A landscape with many peaks, sampled at points; each row gives a point and its height.
From any point a climber takes the steepest step (rise divided by distance) to one of its 2 nearest points. It stops when none of these is higher. Distance is the straight distance between rows; heights are no part of it.
Pubon (h 520): [179  93 133 104 146 189 100 129 102 142 113 128 152 117  92 117 130  89
 146 142 146  70 170  97 144  92 148  98  92]
rovoz (h 118): [139 149 107  92 146 172 195 120 113 207  92 158 105  98 123 101 113 121
 122 161 185  73 153  93 110 138 151  92 140]
sotap (h 726): [ 93 203  74 138 113  78 174 114 153 129 110  92 129 113 137  93 119 174
 113 121 126 169 102 139 132 190  93 175 189]
subit (h 448): [114 106 157 103 184 156 145 117 130 111  64 203 109 137 151 148 126  91
 142 126 161 102 134  62 102  97 108 139 163]
viv (h 481): [ 85 152 128 157 142  83 158 149 150  71 109 146 128 161 198 180 111 155
 122 117 115 188  93 128 127 156 119 142 163]
tis (h 354): [131 165 101 107 111 150 187 115 106 194  76 134 106  96 103  82 112 138
  98 159 162  87 141 107 101 156 138 114 158]
mobe (h 366): [ 93 114 186 160 165 152  71 133 147  94 216 167 129 130 120 158 134  92
 130 117 127 143  77 145 158  88  91 166 137]
Ralip (h 535): [175  79 146  91 138 154 118  63 114  74  39 158 131 157 137  86 151  84
 135 106 120 107 183  67 121  91 113 151 147]
lof (h 272): [132 149  99 123  71 130 158 126  82 182  78  88 120 105  89  72 128 140
 109 159 145  94 144 125 107 168 153 106 124]
mizu (h 224): [ 87 103 193 152 138 138 118 142 116  68 117 186 116 161 153 166 129  90
 150 117 135 148  97  97 117 119 100 163 137]
guz (h 573): [137  64 171 142 103 152 100 167  68 107 108 139 137 132 114 144 127  96
 172 161 140 122 169  90 113 124 173  96  56]
nugup (h 547): [138 118 156 140 115 123 106 145 117 198 203 113 136  94 124 134 104 131
 137 173 147 125 166 186 138 101 181  84  40]
tiva (h 122): [141 149 132 101 155  94 136  86 166  63  87 122 153 149 142  94 156 116
 133  81 104 146  97 139 138 127  76 177 176]
dipa (h 460): [152 109 151 125 170 181  71 121 142 118 166 150 140 112 100 139 133  92
 129 116 131  92 119 118 157  73  97 123 135]
Vare (h 409): [113 179  86 125  75 118 165 137 106 197 120  99 114  87 109  84 109 163
 108 154 145 122 132 143 115 165 136 123 134]
Zizok (h 313): [132 107 146 127 115 122  99 155 117 122 139 111 132 129 110 147 129 127
 142 127 125 126 130 132 124 121 137 109 101]
pafov (h 716): [ 73 175 131 153 169  90 137 142 176 126 191 145 128 125 194 182  89 173
 115 128 124 209 103 152 142 130 135 151 152]
vuvov (h 110): [161 136 137  98 157 123 114  74 167  69  94 141 149 146 136  94 159 104
 128  80 100 125 105 132 148 100  75 168 174]
rodig (h 331): [112 190  72 121 118 120 128 115 148 199 200  81 128  76 111 100 108 175
 117 129 124 144 110 171 155 131 112 150 141]
lizam (h 407): [163  82 147 109 103 104 107  81 114  58  52 120 139 165 123  78 169  95
 148  82  98 128 152 112 117 109 108 164 130]
Las (h 214): [170 116 114 100 122 180 174 106  81 172  54 126 129 113  98  81 135 109
 120 163 156  73 173  88 105 150 159  95 123]
tison (h 459): [119 154 107 113 152 120 137 132 149 168 181 117 123 102 118 135 114 154
 120 117 145 126 110 151 131 111 117 123 144]
sila (h 265): [ 85 134 144 110 140 114 189 155 125 155 110 168  95 132 159 168 104 150
 138 142 164 136 131 101  88 137 152 104 133]
guv (h 145): [115 180 100  98 134 167 191 120 132 233 136 155  94  77 137 109  96 147
 113 157 180  93 136 125 120 122 137  96 145]
pamo (h 404): [119 170 100 109 134 132 151 128 139 212 185 114 113  77 119 115 101 163
 117 133 143 115 118 156 135 118 127 116 131]
Pobez (h 323): [160 148 101 112 149 155 105 112 150 175 195  95 138  92  88 111 128 138
 117 116 125  93 116 160 163  94 118 111 121]
Geban (h 667): [100 183  88 114 123  94 181 113 142 143  96 114 118 116 134  98 123 165
 107 120 129 145 105 128 114 172  99 163 190]
fedek (h 316): [109 137 114 113  98 125 193 112  98 161  37 126 101 124 115  78 123 144
 107 153 147 111 141  97  78 182 145 120 163]
rar (h 213): [153 127  86 121  77 112 115 117 106 132 109  53 143 131  79  77 150 131
 113 117 102  99 130 154 125 159 124 138 114]
valaf (h 137): [173 129 100 104 135 132 118  93 147 112 122  93 141 130  96  89 157 117
 115  97 104 101 116 143 145 124  95 147 155]
Dubik (h 253): [173  70 153 129 123 171  47 117 110  79 107 138 149 141  92 103 148  69
 156 102 113 104 146 101 152  78  97 153 103]
Ger (h 315): [ 92 112 185 150 179 167  84 131 149  93 188 186 127 133 129 154 134  84
 138 110 135 131  80 124 155  79  76 175 151]
pof (h 383): [ 94 138 182 141 150 101 125 127 144  41  97 170 131 158 175 154 129 102
 144  92 115 164  79 119 135 127  82 175 156]
mipu (h 120): [155 134 114 103 153 140 121 112 151 127 132 113 136 120 105 113 142 120
 120 104 122  96 113 135 139 112 102 131 158]
kotim (h 352): [155  90 134 111  95 103 114 110 106  75  63 103 139 163 111 104 154 111
 146 102  98 127 147 114 111 130 121 146 114]
desu (h 395): [111 149 141 111 183 135 123 128 171 135 156 155 126 110 129 156 122 125
 121 109 146 121  93 131 135  93 100 135 161]
lalan (h 249): [123  98 154 167  90 103  96 137 115  36  92 140 133 174 154 154 148 111
 142 107  91 170 118 125 122 144 118 149 111]
maf (h 616): [125 119 140 163 107 106 137 151 127 219 184 150 115 107 177 154  86 143
 123 191 145 163 177 187 133 133 199  77  37]
Pozev (h 285): [ 76 106 190 145 170 144 117 152 127  94 139 191 108 139 149 174 121  94
 144 126 149 132  96 102 121 100 101 157 140]
ginip (h 177): [186  93 145 108 124 145  78  64 140  52  73 152 149 156 123  79 165  77
 134  84 100 116 151 105 154  74  82 170 145]
mak (h 88): [177 136 111  87 159 151 124  70 174 102 112 140 138 142 129  89 148 101
 104  93 110  87 125 118 152 117  79 147 182]
Vudi (h 750): [162 144 104  94 136 171 161 106 127 169 103 126 118 115 105  92 131 119
 103 136 142  70 144 108 128 138 129 112 163]
fidi (h 441): [ 99 194  67 142 100  90 149 131 150 167 178  85 123 102 147 116 110 185
 119 136 117 181 115 154 149 170 121 152 148]
Peka (h 646): [ 83 121 143 188 141 110 137 179 130 141 140 192 111 146 204 199 113 159
  97 166 130 199 122 151 114 123 176 111 119]
gufut (h 280): [ 94  80 200 167 132 165  71 163 106 112 205 169 121 143 123 158 130  84
 146 153 135 140 118 133 142 104 131 148  96]
kazi (h 266): [131 105 132 200  89 108  71 161 118  51 139 122 146 172 157 173 151 128
 119 127  79 187 103 165 144 138 133 137  99]
kaso (h 233): [134 113  94 197  96  93 113 160 120  74 100 117 143 172 169 176 156 158
 111 126  86 196 112 163 135 149 152 121 108]
vigov (h 575): [151 127 127  74 179 163 162  76 158 117  71 182 113 141 155 116 126 102
 109 118 140  82 147  75 117 118 105 138 195]
rad (h 282): [131 106 129 211 106 116  55 169 128  74 182 124 154 157 152 172 152 139
 102 139  84 192 111 186 154 131 150 135  97]
zeko (h 339): [116 119 160 154 131 114  73 152 136 124 206 125 133 115 125 161 118 131
 126 139 119 148 117 158 138 105 145 124 100]
Sek (h 627): [ 67 181 137 139 186  89 147 134 182 115 173 148 120 117 174 174  95 159
 119 114 138 178  85 138 136 121 107 153 169]
salo (h 293): [113 145 105 118  80 121 182 131  96 170  69 107 110 119 104  87 120 150
 116 155 144 109 140 114  93 178 151 111 139]
lufa (h 55): [131 118 126  97 135 112 169  94 122 112  55 130 120 147 124  95 144 127
 119 112 126 118 130 107  97 148 115 148 177]
Kuf (h 418): [ 90 128 177 160 183 143  72 138 159 126 236 168 126 110 121 155 120 107
 125 133 133 142  83 154 154  79 111 153 130]
paz (h 408): [ 93  97 183 154 131 137 106 171 109 119 157 166 109 137 148 174 114 114
 145 159 149 144 133 117 116 117 153 114  96]
Lusuv (h 294): [114 117 138 199 122 108  59 161 144 101 205 136 143 146 152 174 131 140
 101 148  94 190 108 181 156 125 153 140 101]
bibun (h 655): [152  68 163 118 114 155 111 154  64 117  78 132 143 130 101 126 127  98
 170 155 139 105 178  78 111 115 167  97  62]
mevo (h 574): [101  97 184 142 177 179  84 145 127 133 185 183 119 111 118 156 127  87
 141 150 155 114 116 114 139  76 119 141 119]
vid (h 196): [148 103 127  91 141 166 185 111  91 159  48 147 114 125 117  97 133 109
 135 156 159  78 169  70  96 140 154 104 141]
Nefab (h 192): [131 101 120 159  83 106 139 157 100 104  86 121 121 166 152 163 138 150
 131 137 111 158 138 124 104 162 172  92  98]
Leke (h 458): [ 93 116 173 142 144 119 131 171 121 141 153 169 110 128 153 181 111 132
 133 159 159 144 136 120 107 118 155 104 105]
Zez (h 469): [155 109 153 134 135 153  84 144 117 175 194 111 147  92  87 132 123 109
 144 150 144  94 151 156 149  80 153  87  64]
til (h 29): [110  97 147 112 116 106 183 121 104 103  37 148 111 162 145 132 132 126
 146 121 128 134 146  83  72 159 145 120 147]
puba (h 243): [111  76 184 178 106 146  69 166  98  84 174 159 124 159 132 164 133  89
 146 145 122 152 124 132 137 121 130 141  93]
nabu (h 46): [119  86 146 115 111 118 168 133  95 110  45 141 111 157 137 138 133 124
 156 140 131 124 157  74  74 156 166 104 114]
Gesit (h 638): [ 97 159 116 155 140  87 130 142 162 122 185 119 133 129 167 172 100 173
 116 123 123 183 107 158 138 137 135 138 139]
Luzur (h 241): [142 104 173 142 112 120  72 108 133  30 106 148 149 159 124 113 155  80
 159  73  93 148 107 128 148 102  72 187 127]
Lil (h 130): [120 162 108  91 155 164 201 123 133 205 109 166  95 101 134 119 100 132
 113 150 189  86 137  98 103 132 135 102 159]
fiz (h 566): [157 114 144 107 176 196 104 128 141 140 140 163 134 108 114 142 122  87
 133 139 155  71 142  94 149  77 121 108 120]
Safav (h 584): [ 80 139 128 167 136  98 155 170 146 132 150 162 115 144 196 195 101 172
 108 144 132 195 121 147 117 137 156 112 132]
sos (h 530): [121 155  69 161  83  88 136 151 133 132 162  80 135 141 149 138 132 181
 111 131 100 175 129 165 144 177 145 130 121]
bilu (h 290): [125 114 185 133 137 118  93 112 136  43  94 172 134 159 148 120 148  79
 155  80 108 146  96 114 140  96  69 186 149]
rivop (h 626): [115 174  68 141  95  75 140 116 142  98 128  65 147 141 136 101 145 161
 114 108 101 164 105 155 145 194 107 164 150]
kol (h 381): [146 104 160 133 158 169  55 115 149  88 164 147 146 124  97 129 150  80
 138 100 110 108 106 126 166  73  75 150 134]
Kozef (h 351): [ 95 100 184 146 144 138 105 157 118 104 145 168 120 136 138 167 124 105
 145 140 145 133 118 107 116 106 126 134 124]
Fulo (h 289): [ 92 162  98 124 102  94 198 134 127 145  90 124 110 135 147 122 110 173
 112 135 137 152 119 112  94 189 129 132 171]
telo (h 405): [ 86 188  84 139 116  95 166 134 156 163 174 109 118 119 167 146  98 193
 117 133 126 199 118 153 145 164 134 141 150]
Bupa (h 212): [117  92 171 165 109 124  76 154 118  76 149 143 131 151 133 163 137 105
 138 127 112 157 111 132 130 127 122 141 108]
gosiz (h 396): [158 118 137 115 163 165  83 132 143 142 177 123 135 104  91 139 131 107
 127 122 136  89 122 138 152  80 120 112 113]
Bub (h 790): [166  81 140 105 113 161 128 129  76 130  63 114 144 132  91 107 140  98
 161 143 134  89 174  84 107 124 156 109  86]
nopu (h 376): [110 160 130 118 198 138 100 109 177 198 243 149 117  73 117 139 102 144
 113 130 134 128 107 165 156  64 121 118 124]
Gador (h 337): [144 145 106 130 149 106  79 117 168  95 191  76 151 117  97 119 148 136
 130  88 100 135  92 173 163 115  89 147 130]
fovod (h 578): [125 155  74 155  93  79 120 139 142  98 150  66 147 145 142 122 147 168
 118 111  93 167 113 161 144 181 125 148 127]
kenag (h 628): [155 114 121  82 162 159 173  83 130 133  60 160 114 143 136 102 137 107
 115 129 144  84 153  88 105 125 119 131 179]
Zama (h 391): [117  82 173 140 107 132 123 146  86  79  68 160 118 160 140 157 127 104
 164 135 125 138 154  73  93 137 150 119  99]
Ziv (h 585): [129 123 141 149 101 111 124 146 121 222 202 123 122  95 151 140  90 146
 132 180 143 146 176 196 136 125 192  82  33]
furo (h 133): [165  77 125 141  66 123  89 137  78  86  84  79 143 168  94 113 152 110
 156 123  93 116 166 119 107 144 162 110  63]
givez (h 174): [134  82 134 168  76 116 113 161  91  87  83 120 128 172 145 163 143 130
 142 138 102 150 150 114 104 154 178  91  81]
gose (h 308): [158  84 159 136 129 165  45 124 121  79 143 138 146 130  87 120 147  79
 152 106 113 112 126 113 154  79  87 147 112]
Dore (h 153): [182 121 108 105 135 133  89  85 151  85 117  96 156 139  94  84 166 105
 127  86  88  99 122 149 156 109  84 156 147]
pedi (h 175): [175 108 131 107 136 142  82  96 143  80 105 126 150 140 100 102 154  93
 131  88 102 110 123 124 144  93  87 153 140]
fos (h 338): [ 80 167  95 141  90 103 200 157 124 190 132 137 100 119 170 145  92 188
 120 162 136 172 142 141 108 168 157 110 131]
Kom (h 40): [116 118 133 106 121  97 180 120 114 112  56 130 113 154 133 120 135 133
 135 115 127 131 130  99  85 160 130 133 154]
situv (h 440): [131 172  62 151  83  93 104 131 137 139 193  43 144 113 110 103 135 171
 113 123  97 152 118 178 158 168 125 147 108]
Kufa (h 678): [178 146  99 100 116 191 153  94 109 182  97 120 137 104  91  77 123 110
 102 154 151  50 161 107 140 144 146 100 136]
siful (h 311): [120 132 137 170 126 101  68 158 149 114 206 108 135 132 138 160 124 149
 116 134 102 173 115 176 149 119 144 128 101]
Karu (h 353): [142 115 144 128 131 127  86 139 134 114 164 102 142 121 101 142 139 123
 137 120 122 120 116 145 139 103 116 123 109]
meze (h 225): [164 127 105 124  93 143 114 135 101 171 155  58 151 109  73  97 138 125
 134 133 132  83 144 157 144 124 144 103  90]
kigud (h 312): [138  95 134 132  83  96 122 118 107  67  62 111 130 168 130 121 154 118
 144 105  89 143 140 116 101 154 132 134 112]
mefi (h 471): [119  65 179 143 111 153 104 158  71  90  81 161 124 145 124 150 128  90
 172 147 136 130 160  68 104 118 149 119  82]
Nin (h 273): [135 168  81 126 125 103 127 120 147 152 168  75 136 106 103 106 130 158
 116 105 118 133 107 159 148 140 109 142 144]
Vudin (h 485): [ 87 114 189 151 194 173  82 140 149 146 223 189 114 112 122 159 125  96
 130 146 150 120 101 132 150  69 115 146 124]
Vem (h 102): [175 143  97 103 138 161 126 100 144 160 144 106 133 111  94 100 133 119
 105 115 128  72 127 132 149 117 114 116 149]
Nipaz (h 279): [147 130 138 138 123 100  63 117 155  46 145  94 160 141 111 118 158 114
 147  85  85 144  95 160 157 114  75 163 124]
Laf (h 654): [113 112 140 181 117 108 134 166 127 199 166 176 107 124 189 171 100 153
 118 194 137 179 169 172 116 124 205  80  51]
Kepat (h 445): [115 158  92 129  83 110 155 138 114 168 129  88 120 114 115 107 117 165
 111 134 132 127 121 143 121 167 136 126 133]
Ror (h 377): [116 175  95 107 109 133 181 128 111 205 105 123 104  85 113  94 102 152
 104 149 157 108 128 128 110 148 131 117 153]
febig (h 242): [140 146  87 121  96 105 124 127 123 137 140  66 140 127  99  95 138 146
 119 116 107 119 118 155 132 153 115 141 126]
riz (h 660): [166 115 119  98 150 171 142 113 122 149 100 131 129 123 103 111 135 104
 131 130 141  76 150 103 124 115 132 112 136]
mifa (h 300): [131 183  63 131 115 109 116 110 152 168 191  60 134  85  95  88 126 166
 116 117 111 138 103 172 161 139 103 146 140]
nofi (h 500): [170 124 128  94 174 207 121 113 140 156 143 160 137 103 116 137 115  92
 127 147 155  49 163  83 157  97 138  89 122]
gebu (h 491): [120 152  90 142  83  98 142 149 124 146 155  84 129 128 131 131 126 174
 117 138 114 152 121 154 126 168 148 123 115]
Vum (h 461): [176  75 144  99 112 131 114  71 108  76  46 126 138 157 118  76 161  91
 142  99 106 118 172  91 118 100 115 157 136]
futu (h 251): [124 101 135 192 102 105  95 163 118  62 121 140 135 174 168 181 144 133
 118 131  92 186 113 148 131 141 144 122 109]
bibav (h 215): [104 119 121 151  96  97 164 156 118 107  91 136 119 164 163 165 125 159
 126 127 116 163 128 122 103 169 155 105 127]
tivik (h 182): [120 144 105 119 108  84 162 122 129 106  97 102 129 152 142 114 137 152
 121 108 109 149 114 137 116 176 118 146 151]
dafo (h 693): [120 108 166 126 185 182  94 147 133 143 160 176 124 100 119 152 123  88
 140 151 163  94 131 104 136  71 119 117 118]
romu (h 318): [ 99  98 190 160 147 150  67 151 123 103 204 158 127 133 121 160 132  93
 136 135 131 139 102 142 149  98 115 153 117]
Nepif (h 231): [177 109 113 107 100 174 153 101  70 161  52  99 137 122  83  65 140 109
 117 159 138  68 175 101 114 150 157 105 116]
lutor (h 375): [ 96 107 164 104 171 133 163 134 123 108  55 187 107 142 147 155 120 107
 148 127 161 117 127  67  86 115 122 132 154]
soraz (h 591): [179 112 119  92 143 190 139 114 102 157  92 134 143 115  98 109 127  98
 136 146 153  66 174  89 131 114 148  99 118]
ver (h 238): [ 95 136 113 141 104  89 196 144 122 108  70 136 110 163 172 149 121 163
 124 126 116 166 120 114  94 187 149 118 150]
vikit (h 204): [101 131 143 118 127 123 168 160 117 194 149 147 108 108 148 152 102 145
 138 167 177 128 150 132 109 127 165  84  88]
sabe (h 333): [117  93 156 133 112 119 131 156 100  97  92 144 116 150 141 161 127 122
 151 130 134 137 142 100  99 140 151 108 107]
lut (h 91): [118 130 115 119  94 134 197 144  84 195  84 127 109 104 113 108 107 136
 143 169 175 104 153 108  94 156 172  83 103]
Lovi (h 250): [141 115 155 136 118 104  73 119 141  41 120 126 147 148 122 124 153  97
 148  85  94 146  96 144 147 110  81 172 125]
bef (h 201): [126 134  92 144  92  83 147 132 128  84  99  94 136 165 155 139 141 155
 124 116  96 161 118 140 124 180 138 134 129]
boma (h 504): [118 158 113 123 161 101 117 122 167 116 179 102 142 112 126 133 129 154
 124 100 120 152  88 154 150 124  96 148 149]
Kuri (h 278): [136 101 132 157  76  94 117 129 108  45  71 122 138 178 156 147 154 125
 136 106  81 160 128 125 110 157 134 137 111]
reli (h 518): [139 118 145  85 194 170 148 105 149 118  73 196 110 134 149 137 126  93
 125 123 153  88 140  66 114 102 110 133 179]
rupa (h 155): [146  69 137 150  65 122 104 153  78  85  80 104 136 166 122 143 143 120
 159 133 104 136 168 107 106 147 174  94  66]
lili (h 477): [113 178  67 151  96  95 125 134 147 159 195  65 136 108 131 114 121 182
 117 126 104 173 120 171 160 162 124 152 127]
neze (h 403): [137 155  74 151 105  93  77 126 154 130 220  38 156 116 106 111 142 166
 123 115  90 153 117 193 169 142 121 144 103]
bevep (h 217): [130 121  86 175  80  88 132 143 119  79  96  99 141 174 163 152 149 156
 114 114  81 182 118 147 124 174 152 124 118]
vipek (h 211): [180  83 148 121 125 159  66  90 124  74  89 144 146 146 104 100 153  75
 145  92 107 110 148 103 150  82  91 155 125]
Nekuz (h 378): [100 127 178 152 165 127  70 145 150 135 234 150 123 105 124 155 118 123
 122 142 123 149 101 161 144  90 131 141 112]
gezod (h 568): [108 165 104 132 138  92 127 134 156 135 190  98 130 114 139 140 115 168
 124 117 119 167 106 154 141 139 118 139 138]
ziz (h 181): [101 154 123 113 120 122 185 147 121 222 153 142  96  89 145 136  90 157
 135 164 175 126 145 139 113 127 153  94 102]
tilen (h 292): [128  93 160 144 107 123 102 162 102 105 127 130 124 146 127 157 131 119
 147 139 124 135 142 115 114 131 153 105  91]
Fuval (h 336): [126 129 149 116 193 172 107 121 165 128 161 176 119 107 126 158 124 104
 117 118 150  97 106 107 144  76  92 129 156]
sifil (h 362): [120 181  94 117 123 126 131 114 142 219 212  86 120  68 115 105 101 168
 122 133 125 137 124 179 158 119 124 123 114]
pivom (h 508): [145 124 150 128 134 137  97 140 121 201 203 101 140  83 106 127 115 124
 140 153 149 108 155 173 148  87 166  90  63]
rivob (h 309): [ 90 120 154 110 155 117 173 147 124 126  86 166 103 136 149 162 114 129
 138 126 162 130 125  90  84 133 132 116 149]
muti (h 543): [ 80 178 115 115 187 103 152 124 178 154 184 138 116  98 150 153 100 161
 126 110 143 163  91 143 136 111 103 147 171]
Musu (h 335): [112 131 180 121 150 107 122 104 145  45  81 173 139 154 162 132 140  92
 146  78 117 147  85 114 136 103  73 177 167]
lalu (h 281): [103 127 166 138 197 173  93 120 165 108 188 190 123 117 127 155 129  87
 124 114 141 114  85 114 155  67  78 152 160]
fad (h 99): [182 129 131  92 154 146 109  56 170  70  90 146 142 147 135  86 158  90
 112  85  96 100 131 116 157 101  79 158 180]
dab (h 421): [115 181 103 113 191 136 123 100 186 197 230 132 119  78 124 129  98 157
 108 118 131 136 101 163 160  81 102 122 146]
pivav (h 476): [ 89 185 102 106 189 123 154 112 178 195 205 141 115  81 146 142  94 167
 115 119 142 148  96 149 145  97 105 135 162]
Pana (h 671): [153  92 132 114  90 139 137 137  70 139  75  91 141 133  89 105 139 115
 152 144 133  93 166 111 106 146 164 104  83]
beson (h 709): [101 114 139 183 122 105 131 175 131 161 155 172 109 139 191 185 112 161
 108 176 130 187 145 157 117 129 192  90  85]
fas (h 358): [168 135 118 111 155 170  95 116 149 170 182 115 144  94  89 126 125 114
 122 128 138  77 131 141 158  85 127  97 116]
lam (h 67): [147 141 103  91 142 132 167  87 138 136  72 124 117 136 119  83 142 129
 104 114 126  98 126 110 119 142 101 149 191]
megid (h 529): [107 152 117 109 141 115 164 142 139 162 140 128 118 117 132 136 113 156
 122 125 146 134 117 131 113 136 127 122 148]
pag (h 597): [115 160 105 103 148 114 172 120 144 145 113 123 118 121 128 118 122 152
 115 114 138 125 104 125 114 144 108 142 178]
zemo (h 542): [145  95 144 126 100 140 129 157  81 157 117 103 141 115 102 131 127 117
 159 162 155 100 169 127 114 129 182  78  60]
sene (h 525): [ 76 155 125 164 146  91 165 156 156 105 122 162 120 155 202 193 102 171
 113 127 126 196 102 134 120 149 140 131 158]
rut (h 604): [151  92 129 126  77 140 141 148  61 153  85  88 146 128  88 105 135 118
 161 158 141  88 174 111 107 151 188  80  57]
suf (h 190): [170 110  94 124  67 124  97 119  93 127 104  41 156 140  65  75 164 115
 125 120 104  83 145 152 124 147 138 134  94]
vugi (h 310): [ 88 160  92 136  90  97 196 147 119 161 104 126 103 133 156 134 103 174
 114 147 133 157 130 125 104 184 152 115 144]
dide (h 234): [ 85 140 138 117 134 113 195 166 124 180 125 162  91 116 171 162  97 158
 139 160 176 137 147 117  89 137 162  89 114]
tigin (h 443): [109 151 136 120 169 107 127 126 168 111 155 135 131 118 130 148 124 136
 124 103 130 136  91 136 136 109  93 144 164]
zibod (h 681): [ 99 205  58 149  93  79 152 116 148 124 130  69 132 112 137  90 132 173
 107 122 115 172 107 148 141 201  97 177 173]
vas (h 255): [171 126 102 120 108 135  88 130 119 147 168  53 156 115  69 101 147 132
 127 115 109  95 126 168 153 111 133 119  95]
Mamim (h 159): [108 164 116  98 151 146 193 132 130 232 151 157  92  81 140 127  92 146
 130 162 190 107 143 136 111 108 145  93 122]
bibuz (h 78): [112 119 125 121  88 124 194 147  82 165  67 129 109 128 125 116 115 140
 148 164 158 113 158  96  81 173 185  84 110]
vamul (h 686): [174 103 123  78 147 171 155  62 126 123  56 144 123 147 128  81 141  96
 107 135 127  80 173  78 120 133 124 132 176]
ruz (h 334): [123 134 113 103 111 149 198 108  88 181  44 136 102 108 106  72 121 130
 109 162 163  90 151  94  88 164 148 113 155]
lepod (h 262): [ 85 147 110 123 117  78 204 126 139 107  69 136 116 157 165 133 114 162
 121 116 131 158 113 109  93 186 125 140 176]
denug (h 372): [136 148  96 144 129  96  73 124 160 110 209  60 157 115 100 122 139 153
 124 106  92 146 102 182 162 125 107 145 112]
desaz (h 140): [124 139 140 105 157  96 135 111 154  78 102 133 138 148 137 128 136 118
 131  93 120 139  96 125 129 122  88 156 165]
fil (h 614): [185  94 137  73 145 169 131  49 137  88  61 161 129 154 140  85 143  85
 114 114 120  88 180  72 134 108 110 147 169]
sumal (h 160): [118 137 125 105 133  89 160 117 141  89  88 123 128 151 141 126 136 137
 132  99 121 141 106 121 116 148 105 153 163]
Gufu (h 252): [152 123 104 119  79 142 151 114  75 165  64  87 127 115  78  67 144 122
 116 152 132  82 158 118 108 160 157 112 116]
Nula (h 371): [ 80 176 100 130 117  95 186 146 145 176 158 134 107 121 172 152  92 185
 117 139 136 175 123 142 120 155 142 124 145]
zik (h 165): [188  98 107 115  95 143  85 113 102 121 113  58 155 137  64  78 161 102
 133 112 100  81 148 150 141 120 125 126  99]
kezip (h 105): [137 137 117 111 117 161 196 130  91 207  83 140 115  91 107 101 108 128
 130 173 188  83 158 105 106 146 163  88 115]
feri (h 183): [101 108 175 153 121 119 105 144 125  62 123 163 125 153 153 166 133 105
 146 113 120 158 107 115 126 127 107 149 127]
foruz (h 517): [ 80 132 153 146 141 109 149 166 138 144 156 170 106 130 183 189 102 149
 124 147 150 165 127 130 106 130 161 102 119]
tonak (h 307): [141 141 127 140 141 103  56 118 161  66 182  87 158 128 100 120 156 123
 135  91  91 147  86 170 170 110  81 158 123]
vizad (h 437): [ 92 148 156 144 151  82 151 135 153  49 101 152 129 158 188 167 118 130
 131 101 120 176  79 127 130 145 101 159 166]
kideb (h 457): [184 103 141 101 167 221 105 128 114 147 127 158 153 103 108 123 116  78
 141 155 156  53 180  76 156  93 145  90  90]
Vugu (h 286): [168 146  90 121 127 137  88 113 149 147 188  66 153 103  73  96 145 136
 114 106 106  96 115 171 165 108 115 126 117]
Zemu (h 65): [121 101 130 118  97 121 191 131  80 138  46 122 107 143 124 110 132 132
 146 149 136 115 157  88  73 177 176  96 115]
koba (h 77): [162 144 108  86 164 160 150  78 159 126 100 147 125 135 128 100 136 113
  99 108 127  84 129 113 135 130  94 144 194]
vite (h 406): [128 135 128 112 151 128 113 139 144 145 165 116 132 116 110 142 123 140
 127 116 135 119 117 143 128 107 116 121 129]
Bimup (h 86): [193 143  90 110 128 180 104  95 141 160 161  91 152 106  78  88 135 113
 107 113 118  55 138 144 172 117 126 106 128]

For each start below, name the point where the climber stops.
lepod | lili
rovoz | vamul
Nepif | sotap
lam | Kuf
bef | Kuf
lalan | vamul
lalu | pafov
Lovi | lili
Vem | dipa
vid | sotap
